Each row is a point on a landscape with many peaks, with its height.
A climber steps from a point to whichever of its 2 nearest points has the largest rise for the distance, and stops where none of them is higher. Distance is the straight distance between rows; heights are no part of it.
vuto height 265: -3; -35; 0; 25; 13; 5; 30; -5; -18; 4; 15; -37; -44; 15; -16; -4; 12; -13; -39; 31; 27; -32; -14
kudi height 315: -9; -11; 7; 19; -29; 8; 11; 5; 31; -41; -20; 4; -1; -7; 6; -2; 2; -23; -27; -11; -4; -34; -3
daf height 320: -1; 5; 32; -5; -6; -38; -45; 40; 43; -21; 8; 32; 16; 22; 7; 28; 12; 4; 38; -17; -17; 7; 13
tomip height 228: -17; -37; 5; -25; 12; -13; -8; 16; -31; -4; 2; -31; 3; 26; -24; -12; 4; -6; 14; 25; 8; -19; -28
nez height 277: 10; -25; 1; 3; -26; -25; -12; 5; -7; -20; -2; 27; 20; -11; 11; 4; -10; -12; 11; 11; 14; -20; 23
Rebod height 549: 21; 12; 15; -5; 8; -26; -37; 26; -24; 25; 26; 35; 3; -12; -15; 21; -5; 11; 52; 2; -31; 39; 26
gam height 440: 18; -11; -41; 38; -26; -2; 9; -12; -6; 3; 0; 0; -21; -9; 5; -3; 9; -23; -30; -2; 22; -14; 29
Mul height 109: -28; -2; -5; -19; 33; 36; 28; -25; -4; 18; -12; -52; 10; 24; 8; -45; -12; 14; 3; 24; -5; -27; -75
rog height 288: -2; -48; -11; 6; -14; -18; -4; 9; -30; -4; 6; -17; -7; 9; -12; -6; 12; -21; -7; 26; 14; -25; 1
duvom height 451: -17; -13; 18; 9; -20; 3; -15; 7; 31; -49; 4; -6; -4; -12; -17; 12; 10; -16; -29; 5; 6; -46; -36
fufa height 151: -30; -39; 27; 6; 52; 10; 12; -3; -31; 10; 18; -49; -40; 27; -21; 1; 3; 5; -20; 40; 4; -14; -28
dide height 565: 4; -5; -38; -23; -1; 5; 24; -2; -2; 14; -7; -27; 11; 21; -4; -26; 5; -4; 1; -14; 9; 10; -5
vimeb height 270: 8; -1; -17; -11; 8; 17; 50; -18; -13; 35; -31; -46; 12; -3; 0; -33; 6; 5; -20; 24; 7; 41; 9
tem height 226: -4; 5; 6; 4; 4; 2; -13; 1; -36; 14; 4; 0; -18; -20; -22; 12; -3; 5; -11; 3; -21; 13; 13
loka height 48: 1; 13; 21; 4; -19; 24; 49; -16; 16; 12; -14; -20; -9; -2; 9; -41; 2; 8; -26; 18; -3; -42; -52
Nore height 415: 17; 37; -6; -22; 6; 10; -16; 13; 1; 21; 10; -15; -16; 35; -14; -15; 11; 21; 23; -35; -8; 14; -22
zum height 551: 9; -3; -28; 9; -28; -1; 11; -7; 22; -4; -2; 17; 6; 1; 14; -7; 4; -6; -13; -23; 21; -8; 16
fusur height 487: 12; 15; -34; -29; 11; 9; -10; 0; -4; 27; -10; -34; 13; 32; -3; -23; 8; 16; 17; -22; 2; 38; 4
kes height 456: -8; 19; 52; 14; -8; -19; -40; -5; 16; -11; 14; 50; 4; -20; 21; 33; -8; 21; 1; 5; -1; -27; -12
kobad height 590: 4; 31; 43; 14; -3; -20; -19; -7; 13; 4; -13; 38; -6; -13; 20; 18; -2; 26; -14; -4; 6; 0; 18
gires height 483: -11; 20; 19; -5; 10; -25; -62; 33; -9; 16; 11; 23; -4; -1; -27; 26; 9; 11; 62; -9; -19; 35; -4
lin height 231: -3; 11; 20; 9; 9; -23; -24; 16; 36; -17; -5; 30; 12; 3; 27; 29; 1; 4; 19; -22; -19; 23; 44
Dop height 287: -5; 30; -21; -11; 20; -6; -40; 0; 14; 8; 13; 30; 12; 8; 10; 35; 3; 19; 25; -44; 6; 40; 17
fekit height 612: -9; -8; 32; 23; -26; -13; -30; 23; 21; -26; 14; 11; -20; -14; -21; 24; 18; -4; -15; 8; 0; -34; -17
dovir height 369: -12; -17; -6; 18; -2; 0; -11; 31; 11; -14; 6; -6; -21; 2; -33; 20; 23; -20; -8; -19; -19; 3; 20
fem height 222: 12; 0; -23; -19; 37; 11; 44; -16; -25; 46; -6; -58; -11; 21; -24; -26; 14; 4; -9; 29; 11; 48; -1
kon height 267: -14; -6; -9; -20; 1; -2; 2; -1; -8; -13; -13; 19; 32; -17; -4; -3; -13; -3; 12; 3; 28; -14; -21
gedu height 342: 3; -17; 20; -14; -20; -6; -14; 8; 2; -39; 5; 16; 25; -2; 17; -7; -19; -12; 18; 6; -23; -31; -10
zub height 153: -32; -23; -19; -31; 22; 22; 22; -12; -16; -15; -15; -34; 23; 11; -5; -26; -10; -9; 13; 21; 8; -23; -58
gigat height 273: -7; -23; 0; 29; -15; 10; 18; 15; 8; -35; 6; -12; -25; -5; -20; 6; 12; -39; -29; -7; -13; -22; 3
delab height 103: -21; -17; 35; -1; 24; 16; 13; -5; -19; 5; -7; -39; -25; 14; -15; -20; -1; 11; -26; 39; 0; -42; -42
torin height 184: 13; 7; 19; -3; -12; -11; -16; 9; -22; 7; 17; 19; -9; -4; -15; -1; -2; 10; 7; 3; -8; -13; -11
bapi height 406: 21; 30; -19; 22; -9; -2; 21; -20; 16; 10; -2; 48; 1; -38; 9; 15; -7; 2; -14; -9; 36; 17; 28
tes height 360: 10; 40; -5; -16; -4; 21; -3; -19; -4; 30; 18; -5; -9; 11; 7; -14; -11; 29; -1; -23; -13; 0; -26
zep height 550: 40; 21; -16; -1; -6; -5; 2; -15; -14; 21; 4; 18; 19; -22; 11; -4; -9; 15; 2; 2; 1; 38; 49
Venu height 75: -15; -2; -3; -19; 35; 12; 2; 28; -1; -21; 10; -40; -13; 22; -45; 6; 9; -19; 15; -3; -3; -7; -53
Bap height 357: 14; -39; -32; 21; -27; -19; -1; 5; -22; -8; 0; 8; -3; -8; -8; -4; 4; -31; -7; 12; 26; -12; 30
Zod height 274: 6; -12; -5; 11; 4; -27; -5; 4; 17; -26; -4; 39; 31; -19; 36; 28; -8; -14; 21; -6; -9; 21; 58
bifa height 491: 6; -1; 3; -22; -17; 14; 25; -4; 0; -7; -21; -13; 31; 16; 28; -37; -17; -1; 14; -3; -22; -10; -6
mafal height 264: -17; -17; -23; 23; -13; -14; -33; 0; -7; 13; -1; 26; -14; -28; -18; 25; 15; 4; -13; -3; 22; 12; 39
kug height 266: 7; 0; -21; -1; -1; 16; -9; -21; -36; 32; 15; -21; -14; -3; -8; -3; -5; 15; -25; 2; -12; 19; 13
dosi height 207: 13; -1; -29; 23; -14; -14; -33; 7; 4; 19; 2; 11; -21; -16; -9; 21; 28; 6; -20; -8; 4; 34; 69
zafi height 478: 39; 33; -24; 5; -1; -11; 23; -28; 14; 24; -10; 41; 28; -33; 31; 0; -7; 15; -4; 9; 34; 42; 50
Tume height 448: 1; 13; 26; 11; -12; -23; -2; -1; 33; -14; -31; 39; 18; -13; 37; 7; -5; 9; -7; -3; 20; -7; 25
mil height 587: 13; 4; 8; -2; -40; 17; 44; -10; 30; -23; -24; 10; 25; 1; 48; -37; -17; -11; -2; -7; -9; -25; -7
befik height 416: 3; -6; 19; -27; -9; -6; -12; -3; -13; -9; -21; 13; 42; 7; 38; -15; -23; 8; 25; 6; -22; -3; 11
kuzel height 78: -13; -3; -2; -6; -4; 32; 26; -31; -3; 28; -2; -38; -5; 18; 18; -38; -4; 25; -27; 14; -8; -37; -51
zav height 61: -6; 9; 37; -9; 3; 16; 15; 2; 7; -8; -12; -22; -5; -1; -15; -24; 2; 9; -16; 28; -5; -49; -64
bab height 341: -7; 5; 7; -7; -13; -2; 16; -10; 15; -8; -38; 29; 35; -17; 25; -16; -11; 2; 4; 3; 21; -5; 3
ratu height 481: -36; 37; -2; -7; 23; 10; -45; -12; 19; -15; -1; 20; 24; -1; 24; 27; -22; 12; 22; -36; -12; 12; -25
lun height 344: 14; -24; -36; 32; 1; 4; 36; -11; -11; 14; 12; -32; -44; 6; -13; -11; 19; -22; -39; 14; 33; -8; 16
fekem height 384: 36; -7; -22; 0; -22; 6; 45; -1; -9; -11; -17; -2; 14; -14; 11; -18; -10; -22; 3; 8; -7; 20; 39
mibi height 334: -8; 11; -17; 24; -12; -1; -6; -23; -8; 13; 0; 30; -9; -41; -4; 14; -5; 6; -28; -5; 29; -2; 14
fud height 175: 1; -14; -1; -19; 57; 12; 45; 0; -25; 23; 6; -57; -26; 44; -30; -21; 8; -2; 8; 27; 9; 18; -23
rogak height 129: -13; -16; 14; -11; 66; 8; 30; 20; -16; -5; 21; -50; -33; 38; -46; 2; 11; -15; 14; 19; -1; 9; -36
Lanu height 631: -29; 23; 8; -1; 5; 0; -55; 5; 28; -12; 20; 28; -4; -1; -6; 42; -2; 12; 12; -36; -6; -2; -26
tosis height 477: 26; -6; 7; 18; -35; 7; 43; -10; 5; -30; -29; 9; 13; -17; 43; -25; -17; -32; -4; 0; -18; -12; 28
dozo height 313: 12; 20; -17; -4; -18; 25; 23; -34; -10; 26; 3; -12; 6; -6; 22; -19; -13; 20; -20; -8; -12; 12; 3
zeg height 178: -9; 4; 18; 4; 16; 18; 8; 2; -27; 9; 24; -25; -40; -6; -26; 1; 1; 1; -22; 0; -22; -7; -18
sodez height 495: -16; 11; -10; -6; 9; 17; -35; 18; 21; -11; 23; -1; -21; 9; -31; 30; 12; -5; 5; -41; -7; 2; -27
Duk height 401: 0; 11; 38; -11; 0; -43; -61; 48; 26; -11; 15; 33; 6; 12; -19; 39; 21; 0; 68; -2; -8; 14; -14
silom height 200: -11; -39; 4; 15; 34; -2; 16; 2; -41; 27; 19; -45; -47; 16; -27; 5; 14; -3; -23; 36; 8; 6; 8
badap height 686: -7; 7; -25; -16; -14; 15; 4; 3; 27; -8; 4; 0; 11; 26; 2; -13; 1; -3; 2; -37; 7; -14; -21
Fev height 205: -22; -24; -19; -14; 15; 8; 28; -7; -32; -6; -11; -13; 14; -13; -16; -10; -12; -20; -1; 20; 19; -6; -23
Mab height 462: -7; 8; 58; 19; -19; -22; -46; 20; 29; -21; 36; 37; -8; -21; -9; 45; 9; 10; 5; 6; -13; -24; -19
zuri height 625: 27; 22; 7; -16; 3; -9; -8; 2; -25; 18; 5; 16; 13; -5; 4; -1; -17; 14; 27; 0; -22; 29; 27
Moko height 375: -15; 37; -12; -11; 31; 5; -23; -23; 28; -4; 11; 33; 33; 1; 45; 35; -27; 13; 28; -44; -3; 33; 2
taz height 324: 17; -4; -15; -13; -18; 11; 46; -9; 4; 10; -44; -26; 23; -3; 13; -36; 1; -5; -5; 9; -7; 28; 26
por height 229: 16; 18; -13; 7; 1; -13; -41; 10; 13; 21; 23; 27; -16; 2; 2; 26; 15; 19; 6; -32; -8; 30; 44
sav height 364: 9; -15; 2; 16; -13; -2; 13; -6; 7; -34; -27; 19; 22; -21; 34; 7; -17; -25; 2; -4; -23; 11; 58

Where does a climber stop that starts at each point below?
zav: badap
Venu: badap
rogak: mil
lin: zuri
zeg: badap
mafal: zuri
tem: badap

Call two points neighbours if one is among the 2 nearest of the other. Go from one point of each pair to the other, from neighbour to neighbour, staying as high as possible. Name the lowest point that can't be avoided.
fekit / mil: dosi
zuri / mil: lin
badap / mil: nez
fekit / kobad: kes
Lanu / kobad: gigat
